Each row is a point on a landscape with many peaks, with its height.
A climber steps from a point to the highest of its 2 nearest points, and stops where none of them is higher. Distance is the straight distance between rows; heights are no part of it.
z_122: [151  93 119 153 132 152 146  79 106 110 158 143 180 102 126 142 105  90
 131  62 125 135 101]  (h 12.1)
z_216: [124  87 173 131 155 132 141 129 115 160 200 174 120  70 191 130 140 119
  75 139  88 113 126]  (h 34.7)
z_30: [ 99 187 125 130 111  83 121 165 120 141  83  95 112 152 104 104 154 170
 142 167 131 101 155]  (h 48.0)
z_475: [114 115 127 117 175  81 110 113 118  99  59 131 130 100 127  96 151 155
  84 169  96 123 107]  (h 20.9)
z_9: [115 124 148 118 150 129 109 132 164  84 139 176 105 129 136 136 139 140
  98 155  86 151  96]  (h 28.4)
z_494: [153 109 163 105 200 112 140 133 167 121 121 175  88 107 105  75 119 156
  79 154  93 128 155]  (h 12.2)
z_645: [132 131 113 177 143 168 142 155 116  72 151 130 143 155 195 170  86  44
 162 110 145 152 120]  (h 19.8)
z_572: [139  80 119  86 181 131 125  93 140 128 130 194 119  90 111  96 135 153
 101 145 102 123 167]  (h 11.2)
z_137: [136  69 106 100 153 137 137  79 136 142 121 184 166 104  79 112 132 130
 146 135 143 120 168]  (h 9.7)
z_499: [128 163 118 117 108  94 123 185 126 138 145 118  68 147  93 112 164 103
 171 139 142 137 109]  (h 56.4)
z_283: [134 144 112  84 172 102 119 142 135 128  89 129 114 154  81  68 193 136
 161 168 148 107 145]  (h 57.7)
z_133: [120  97 130 156 116 127 163 150 155 153 104 129 135  98 203 168  94 129
  80 133 115 148 130]  (h 26.4)
z_875: [161 200 132 142  62 136 107 133  98  80 126 105 132 171  53 124 107 142
 168 124 173 159 104]  (h 40.7)
z_149: [138 126 132 146  69 147 110  99 113 144 131  54 144 115 142 151 107 168
 146  96 161 105 129]  (h 49.4)
z_622: [103  71 153 145 116  85  91 104 116 138 130  95 135  80 130 124 131 123
 116 134 128 148  74]  (h 18.6)
z_348: [126 124 126 153 111  74 149 133  98 193 114  85 126 109  84  92 107 154
 123 100 137 101 155]  (h 25.2)
z_158: [146 128 119 142  96 153  90 126  70  90 204 120 101 138 148 147 115  58
 137 106 161 163  89]  (h 12.0)
z_595: [130 116 125 114 137 106  91 111 114  73 122 122 154 152  27  66 121 148
 135 121 121 125 106]  (h 43.8)
z_938: [112 118 147 125 140  93 119 135 139 172 135  79 104 155 124 105 110 199
 100 122 114 124 114]  (h 41.2)
z_194: [116 131 132 139 112 112 110 151 130  81 131 141 106 125 122 133 111 134
  87 136  97 165  91]  (h 26.8)
z_160: [ 94 128 119 151 102 116  86 112 122  87 136 117 149 149 137 146 113 150
 120 128 126 150 110]  (h 24.7)
z_47: [127 117 109 151 129 183 144 165 106 108 157 118 142 134 252 175 116 102
 105 115 130 122 141]  (h 25.9)
z_968: [121 110 141 102 156 113  87 121 136 111 161 126 116 148  82  86 147 167
 124 103 104 127  86]  (h 39.9)
z_457: [123 162 115 166 101 145 107  72 109 100 131 124 156 129 159 172 135 152
 188 139 163 104 157]  (h 31.7)
z_437: [129 144 124  79 155 176 141 128 158 128 142 161 117 128 100 123 161  34
 132 103  87 135 105]  (h 20.5)
z_110: [112  83 132 175  98  89 131 155  90 149 159 141 119  67 133 133 104  92
  86 109 104 137 129]  (h 29.6)
z_763: [ 92 213 155 128 101  97 100 138 122 133  84  74 152 157 105 129 151 173
 156 149 136 112 123]  (h 45.5)
z_268: [133 139 110  82 160 141 161 175 123 168 136 169  84 105 143 118 164  62
  93 124  84 125 162]  (h 43.6)
z_531: [ 81 119 108 147 119 120 127 180 127 119 167 194 136 132 139 136 158  77
 128 124 115 143 164]  (h 5.5)
z_236: [144 147 118  90 121 158 163 145 140 194  98 105 149 139 150 122 133 180
 143 109 147 116 174]  (h 36.2)
z_287: [ 84 199 181 166 105 124 106 119 145 189 141  77 155 134 118 163 144 177
 172 116 168  93 175]  (h 50.5)
z_569: [113 190 109 133  97 148 117 131 127  75  88 107 164 170 175 170 134 128
 161 133 152 156 115]  (h 41.4)
z_243: [151 149 125 136  83 113 107 134  86 116 155  95 115 141  79 116 113 121
 138  95 143 154  85]  (h 45.0)
z_391: [144 117  96 111 119 137 136 160 144 129 114 128  94 160 112 118 102 196
  85 138 105 100 172]  (h 49.9)
z_353: [179 129 126  84 168 158 161 129 165 102  79 148 103 124  65  99 118  69
  92 131  86 119 105]  (h 17.6)
z_800: [ 85 100 150 141 162  82 124 121 150 137  84 159 135 105 132 112 120 167
  78 165  95 136 158]  (h 22.1)
z_822: [ 80 123 172 154 168  85 142 116 162 161  91 142 153 123 156 137 116 157
  98 158  96 158 109]  (h 23.2)
z_614: [148 131 126 134 114 119 147 153 130  98  82 113 132 111 113 119  83 135
  67 110  91 144  90]  (h 25.1)
z_395: [116 129 149 175 121 102 149 106 150 163 163 107 135 163 112 142 114 113
 186 127 170 148  89]  (h 11.4)
z_559: [139 111 149 115 150 138 159 172 136 145  86 107 147 103 131  94  97 136
  62  70  82 134 124]  (h 23.9)
z_11: [134 163 142 176 110 122 151 107 128 123 139 109 171 157 120 150 127  92
 208 104 175 146  86]  (h 9.6)
z_748: [153 102 139 143 124 109 163 117 166 189 149 110 101 148  98 134 103 148
 158 133 162 135 110]  (h 13.2)
z_203: [125 111 118 103 141 160 133 121 159  86  99 152 183 154 118 127 132 127
 125 104 118 141 105]  (h 32.9)
z_374: [131 104 127 101 147 167 128 112 155 132 177 159 125 137 112 136 160  55
 161 102 131 133 109]  (h 22.8)
z_90: [119 120 121  88 159 146 155 126 144 193 132 139 147 136 162 122 131 172
 134 118 134 138 154]  (h 38.7)
z_109: [145 118  86 142  90 136 155 117 128 142 123 133 123 146  95 139  82 179
 110 122 126  95 185]  (h 45.8)
z_648: [130 129 110 166 116 136 117  97  86  84 136 129 118 112 229 186 107 136
  88 153 117 136 103]  (h 31.0)
z_511: [120  99 126  65 181 147 134 177 162 175 137 165  91 114 135  99 145  83
 109 139 122 152 165]  (h 47.0)
z_836: [ 95  87 142 183  89  80  88  85 105 148 176  94 124 107 119 144  99 144
 135 126 155 127 105]  (h 20.7)
z_999: [149 119 148 160 156 177 136 114 105  68 164 152 129 114 193 176  89  19
 122 114 127 153  96]  (h 16.8)
z_791: [ 78 160 169 139 127  94 115  74 145 197 117  99 152 146 137 154 139 175
 157 150 165 111 156]  (h 46.6)
z_697: [149 133 154  88 154 145 141 157 154 136 109 151  73  64 133  97 136  38
  70 131  71 125 154]  (h 40.9)
z_890: [111 183 137 175 108 134 118  91 162 115 130 118 141 171 130 176 122 162
 198 165 179 107 156]  (h 35.5)
z_810: [125 115 128  80 176 158 157 140 149 190 176 180 136 118 173 124 147 111
 128 125 132 153 152]  (h 42.5)
z_502: [ 99 178 122 145 122 146  80 115  95  59 114  91 155 171 223 171 135 141
 146 140 145 150 112]  (h 38.1)
z_171: [159  97 147 110 168 133 136 126 174 140 174 163  54 128  93  99 120 147
  88 130  96 120 126]  (h 13.1)
z_321: [153 127 115 114 101 153  71 110  78  64 190 148  79 123 109 142 124  78
  99 118 124 174  82]  (h 14.2)
z_335: [115  83 144 119 141  77 124 115 122 161 107 123 126  93 121 116 157 114
 140 155 125 140  84]  (h 17.1)
z_129: [104 140 117 143 109 137 122 137  91 126 155 114 170 129 172 140 145 128
 136  92 126 131 118]  (h 21.8)
z_261: [147 102 107  80 123 116  98 111  95 108 129 145  86  77 125 136 166  83
 110 145 104 119 104]  (h 18.0)
z_528: [136 118 135 119 108 129 137 117 137 162  95  54 127 140 121 123  99 186
 116 108 128 115 101]  (h 44.2)
z_295: [151 167 111 144  93 136 174 128 114 132  99 116 173 137 135 156 127  80
 187  96 160 141 102]  (h 8.1)
z_809: [124 134  92 103  86 145 122 165 148 107  97 133 101 152 146 157 145 138
 137 153 139 130 142]  (h 49.3)
z_13: [163 105 112  72 130 166 140 100 161 149 149 149  99 137 105 131 159 106
 169 120 149 118 130]  (h 26.3)
z_965: [123 196 134 114 103 119  95 136 108  88  54  74 169 154  63 100 143 157
 169 156 137 118 113]  (h 42.9)
z_464: [ 98 149 111 172 121 130  94  99  70  83 141 109 135 133 243 180 133 139
 142 164 144 114 138]  (h 34.4)
z_63: [113 139 118 159 106 157  78 137  45  62 204 147 126 135 166 147 130  35
 144 125 161 156 124]  (h 9.9)
z_953: [140 130 110 143 128 135 103  53  99  96 182 144 126 138 165 154 161 145
 183 132 156 106 116]  (h 27.1)
z_310: [136 121  99  85 117 149 138 174 150 121  80 116 103 143 153 137 133 151
  89 140 108 127 129]  (h 53.5)
z_656: [153  77 135 111 148 130 159 137 178 164 112 121 111 145  86 109  98 146
 125 142 137 136 115]  (h 14.8)
z_555: [120  89 112 150 139 122 150  85 127 161 160 183 171 112  96 121 107 140
 141  93 131 123 163]  (h 8.4)
z_665: [149 116 133  97 171  96 110 121 114  90  93 143  87  82 119  97 161 126
  81 155  85 119  96]  (h 19.9)
z_539: [152 150 117 142  92 131 188 132 150 160  81 113 131 147 140 177 109 118
 171 144 164 133 125]  (h 6.6)
z_115: [144 182 106 126 136  95 156 175 115 153  86  91 100 161  85  72 135 163
 134 154 143  85 168]  (h 50.6)
z_801: [136 125 112 152 160 194 142 146 105  88 152 109 152 160 233 170 106  88
 158  92 138 121 145]  (h 23.1)
z_735: [131 153 112 137  72  86 104 169  86 133 152  93  73 122 104 113 132 144
 134 129 143 122 131]  (h 50.3)
z_193: [ 92 113 125 174  85  75 110 109  91 180 163  99 117 107 117 133 109 161
 122 118 133 103 156]  (h 22.9)
z_746: [128 164 169 168  91 149 115 104 139 179 150  48 138 124 141 165 108 178
 166 102 171  92 155]  (h 55.1)
z_401: [139 100 127 160 139 131 148  55 115 149 165 147 190 120 123 133 120 128
 156  71 136 116 119]  (h 10.2)
z_319: [ 96 113 149 135 148 102  95 147 129 154 179 108 123 140 126  91 146 170
 112 113 106 131 101]  (h 38.5)
z_317: [128  81 121 157 129  87 151 149 104 167 131 129 116  77  96  97 103 116
  92  98 110 118 158]  (h 27.3)
z_761: [121 169 145 161  98 146 133  90 175 155 111 121 149 158  90 178 104 181
 176 181 175  85 194]  (h 38.6)
z_126: [127 185 127 120  86 133 114 139 120  79  89 110 163 170  70 128 134 114
 182 139 157 168  90]  (h 39.7)
z_602: [152 120 119 108 117 139  95 118 117  93 174 164  53  92 100 137 129  77
  89 125  90 123 105]  (h 16.1)
z_369: [123 101 137 109 174 114 153 187 127 179  78 103 135  92 147  77 128 123
  83 111 116 143 152]  (h 22.7)
z_468: [113 158 137 102 129 154 107 141 144  90 117 113 185 179 109 114 161 127
 172  99 137 151  82]  (h 36.1)
z_330: [112  93 142 164 114 103 122 121  99 131 186 175 112  64 163 142 132 109
  86 144 101 125 121]  (h 32.1)
z_988: [117 104 118 161 120 148 138 144 117 129 148 141 128 106 234 175 118 133
  78 136 108 131 137]  (h 28.3)
z_35: [134 105  94 137  60 154 114 148 160  93 116 113 103 147 142 175 104 136
 144 145 181 123 163]  (h 44.0)
z_500: [137 114 197 100 165 116 128 150 151 113 131 167 113  63 129  87 144  44
  91 123  75 129 136]  (h 39.0)
z_527: [148 103 110 108 105 129 106 123 119  97  86 105 150 130  49  87 127 138
 152 143 150  96 140]  (h 48.4)
z_935: [128 137 113 124 192 100 174 162 112 172  55  95 156 119 118  62 131 136
  90 120 134 120 166]  (h 21.9)
z_116: [123 137 109 162  86 135 160 107 157 172 122 141 137 160 109 163  76 179
 150 156 166  97 211]  (h 41.5)
z_107: [137 126 188 115 168 132 133 136 125 140 183 186 118  73 154  93 150  99
  74 105  52 118 133]  (h 37.0)
z_684: [139 145 109 106 159 119 151 180 137 156 115 118  71 168 112  78 143 175
 105 149 121 113 160]  (h 53.7)
z_5: [193 128 107  94 105 165 155  85 154 143 111 125 109 136 110 155 133 163
 171 146 163  98 130]  (h 30.2)
z_927: [146  98 125 150 126 160 111  90  92  65 142 143 161  92 155 162 104  53
 116  96 135 154  88]  (h 14.4)
z_506: [171 153 126 107 104 147 145 108 127 176 128 100 124 113 102 133 150 182
 182 114 157  93 147]  (h 33.3)
z_275: [112 159 104 130 165 109 175 152 107 148  82 150 160 138 118  95 130 150
  94 105  84 121 153]  (h 20.8)
z_764: [111 109 140 111 164 143 129 106 183 107 121 170 160 161 116 122 131 170
 125 138 106 141 118]  (h 30.7)
z_277: [113  99 167 141 160 136 154 103 172 163 120 135 165 112 199 155 102 158
  89 130 110 158 107]  (h 24.6)
z_58: [110 135 130  98 140 105 117 153 139 168 135 132 112 139 102  88 188 131
 190 138 152 123 139]  (h 64.5)
z_600: [152 151 129  91 138 157 131 125 151  74 102 162 121 117  84 128 126  48
 101 124  84 154  86]  (h 18.7)
z_632: [ 83 128 109 178 119 127 103 141  87  76 207 172 152 144 163 140 149  72
 151 124 137 138 141]  (h 7.6)
z_636: [184  92 134  84 175 129 164 119 169 131  80 133  94 128  65  98 125 110
 124 166 122 119  97]  (h 16.3)
z_174: [138 118 103  78 146 127 117 139 121  92  60 110 153 135  84  74 165 131
 136 147 137 102 152]  (h 52.9)
z_443: [109 186 101 117  70 134 100 166 134  77  88 121 127 175 137 153 137 169
 143 160 142 124 148]  (h 45.4)

Where does a climber stop that starts at each point below?
z_968 => z_58
z_295 => z_511
z_457 => z_684
z_648 => z_310
z_665 => z_988
z_555 => z_988
z_437 => z_511
z_632 => z_988
z_193 => z_511
z_539 => z_511
